The views of a scene show one set of named points, each view turned or mirrored, and shifted as a whole, with a little noise and some points left out.
In the rows, zero is written as 128.

Scene 1
View 1
Tuvi: [106 133 179 106 151 126  95 137 137 111 170 101 164 130 111 104 103 107
 140  98 138]
delig: [ 70 117 131 118 124 136 114 144 170 136 105 107 177  67  90 149  88 171
 131 123 153]
pir: [ 69 138 143 131 135 126  58 153 141  99 152 110 145 117 112 137 107 130
 165 154 138]
Tipe: [ 54  97 157 113  95 161 158 188 207 151 105 106 128  90 124 115  40 168
 123  96 154]
vap: [ 67 132 141 102 108 154  91 172 176 135 129  97 111 113 129 125 108 138
 137 127 147]
Kisa: [ 87 133 166 143 133 112  81 150 152 148 153 119 161 108  90 130 109 129
 159 144 121]
tarug: [ 76 127 159  99 142 144  95 155 143  79 157  95 138 132 134 108  80 119
 146 106 153]
kav: [ 66 127 142 104 115 158  87 171 155 105 135  99 128 116 127 126 108 131
 137 110 155]
Zimib: [ 63 110 127 110 130 148 117 143 158 107 104 104 184  71  98 148  79 169
 124 102 168]
milu: [ 72 125 151  88 125 157 107 162 167  97 140  91 124 123 141 110  79 130
 135 103 157]
Bemik: [ 67 133 136 105 133 146  74 153 138  79 142  99 146 117 123 129 106 128
 146 116 156]
bifo: [ 82 125 159  84 129 155 116 159 165 108 141  90 134 121 135 105  89 127
 124  86 155]
zubu: [ 79 128 132  99 113 159  94 155 155 130 116  99 153  93 106 140 131 141
 117  94 162]
kodu: [ 58 116 157 133 109 152  85 185 146 111 146 115 133 120 117 122 102 126
 146 105 146]
vipa: [ 62 110 137  98 110 158 137 160 190 136 100  97 146  78 119 130  70 167
 118 100 161]
reten: [ 71 143 148 130 125 128  56 162 151 121 153 110 123 123 116 134 119 122
 167 166 129]
fili: [ 80 135 139  87 146 139 102 131 160  93 129  87 157 103 125 129  82 144
 136 124 158]
vama: [ 51 113 151 115  93 168 112 196 173 124 128 108 115 115 130 117  92 138
 132  95 154]
Fuvil: [ 65 118 129 106 123 154 102 155 150 102 118 101 164  92 110 140  99 151
 129 101 165]
View 2
Bemik: [177 127 152  99 151  86 113 144 127  98 154 133 154 107 100 106 116 117
 127 101 122]
reten: [170 124 155  88 177  70  78 174  84 119 152 154 153 126 116  92 114 122
 118 132 146]
Tuvi: [164 168 161 125 152  82  82 120 113 110 123 140 174  97  99 121 119  85
 122 138 108]
Kisa: [152 163 152 113 151  92  54 154  91 143 141 162 160 126 129  98 125 121
 111 130 138]
fili: [163 131 181 106 137 100 135 145 135 117 138 139 169  95 118 113 129 128
 114 110 112]
bifo: [146 129 183 124 128  83 127 135 151  91 136 132 161  94 116 129 120  86
 134 134 139]
pir: [175 130 148  87 166  83  84 161  94 123 154 148 158 120 114  88 112 130
 122 116 124]
kav: [156 119 160 112 145  79 113 155 137  96 157 140 145 113 113 115 119 109
 129 117 153]
vap: [145 113 177 110 147  77 114 176 132 106 153 150 142 120 128 119 127 111
 121 131 174]
vama: [137 109 169 121 120  77 105 152 156  93 166 140 137 118 141 113 114  97
 144 126 182]
zubu: [141 152 167 144 127  97 115 154 149 108 150 143 143 111 109 135 145 119
 106  98 154]
vipa: [125 125 196 127  95 108 133 157 171 125 154 144 152 106 157 121 139 129
 122 111 163]
tarug: [170 125 167 100 145  80 113 127 133  93 140 127 169  94 110 110 104  93
 142 128 113]
Tipe: [116 114 200 125  77 110 111 142 177 127 158 143 154 107 192 109 120 108
 148 133 178]
milu: [154 114 182 108 134  79 129 140 147  93 143 134 159  98 122 118 115  95
 136 132 141]
Fuvil: [155 136 161 120 117 104 117 147 153 111 162 137 148 109 118 112 131 133
 122  87 137]
Zimib: [146 145 171 125  99 124 125 141 161 133 159 140 156 106 137 109 139 150
 114  76 130]
kodu: [155 124 146 112 138  78  79 147 133 100 165 141 142 123 122 102 107 101
 142 118 156]
View 3
milu: [105  96 151 126 113 153 128 164 167 132  87  98 135 125  96 104 111 155
 139 120 141]
kodu: [ 93  92 165 121 106 154 159 174 171 141 110 106 131 155  82 106 139 105
 141 119 132]
Bemik: [112 114 161 122 120 150 149 179 154 141 131 112 131 127 106 106 150 149
 136 113 133]
pir: [114  93 168 131 112 145 171 187 171 127 153 127 109 124 105 129 161 131
 153 112 143]
vama: [ 89  91 157 109 107 155 136 154 174 126  77 103 138 160  70 109 105 115
 145 125 124]
Tuvi: [112  97 154 164  92 142 137 179 152 172 133  96 124 120 120 120 157 129
 111 114 171]
Tipe: [ 98 109 150 128 100 173 106 122 166 110  43 121 133 167  64 139  64 107
 175 141 149]
fili: [123 123 149 138 118 156 124 158 146 130 121 122 126 116 111 132 126 165
 144 120 148]
Fuvil: [110 137 153 120 120 158 125 148 138 135 117 122 135 153  94 127 127 131
 139 123 129]
reten: [105  69 168 124 109 135 176 189 193 117 150 122 106 122  96 137 159 125
 148 113 136]
tarug: [108  98 160 140 110 156 141 179 159 151 103  96 133 115 112  92 132 154
 138 116 157]
zubu: [101 121 141 122 108 137 111 140 150 136 120 112 138 157  91 151 125 128
 104 123 126]
vipa: [108 130 144 120 113 164 101 125 151 111  81 127 132 158  79 149  86 128
 157 132 134]
delig: [117 142 150 133 110 160 117 132 141 117 128 147 120 159  90 171 121 113
 154 130 142]
Kisa: [102  82 160 156  84 137 153 170 175 143 145 120 107 142  98 157 154  92
 133 120 161]
View 4
tarug: [154 135 134 131 123 127 157 153  88 155 119 149 132 109 135 139 145 100
 176 118 153]
kodu: [183 156 115 132 134 144 174 138 107 112 103 166 142 122 104 136 146  88
 167 121 170]
Tipe: [149 154  58 157 142 133 143 110 124  67 148 196 178  94 134 129 140  66
 198  79 117]
zubu: [151 120 116 116 118 169 165 105 120  79 113 126 152 128 122 129 143 102
 164 101 135]
Bemik: [168 137 148 117 111 142 162 143 109 134 110 146 124 121 117 134 162 106
 157 111 156]
Zimib: [142 134 129 113 113 159 137  97 124  75 148 177 143 122 135 131 151 115
 144  66 143]
Kisa: [191 146 125 162 110 156 152 153 127  83  93 160 118 132 117 151  94 132
 153 126 163]
fili: [146 127 142 128 103 140 136 137 117 117 133 146 128 112 142 136 150 115
 166  91 130]
Tuvi: [152 121 135 140 122 148 161 151  84 135 104 128 130 123 144 150  99 128
 169 134 160]
Fuvil: [152 134 131 113 117 154 154 109 117  95 131 159 143 122 122 129 158 105
 157  86 147]
vap: [181 145 107 144 116 142 163 144 134  94 104 138 142 112 107 127 159  79
 185 111 126]
vama: [172 153  87 136 140 139 172 126 116 100 116 163 162 110 106 127 158  64
 187 107 143]
bifo: [143 127 108 130 131 139 162 132  94 128 123 136 153 104 138 132 144  87
 188 111 134]
kav: [172 144 120 127 122 144 168 138 115 114 111 143 142 117 111 129 161  88
 175 111 145]
delig: [155 138 121 134 103 163 136 108 142  55 137 173 138 126 129 137 135 120
 151  75 135]

In a view up to two points have been moved. Name them for each view, in the order of its rows, or write none.
view 1: zubu
view 2: Tipe
view 3: Tuvi, Kisa
view 4: none
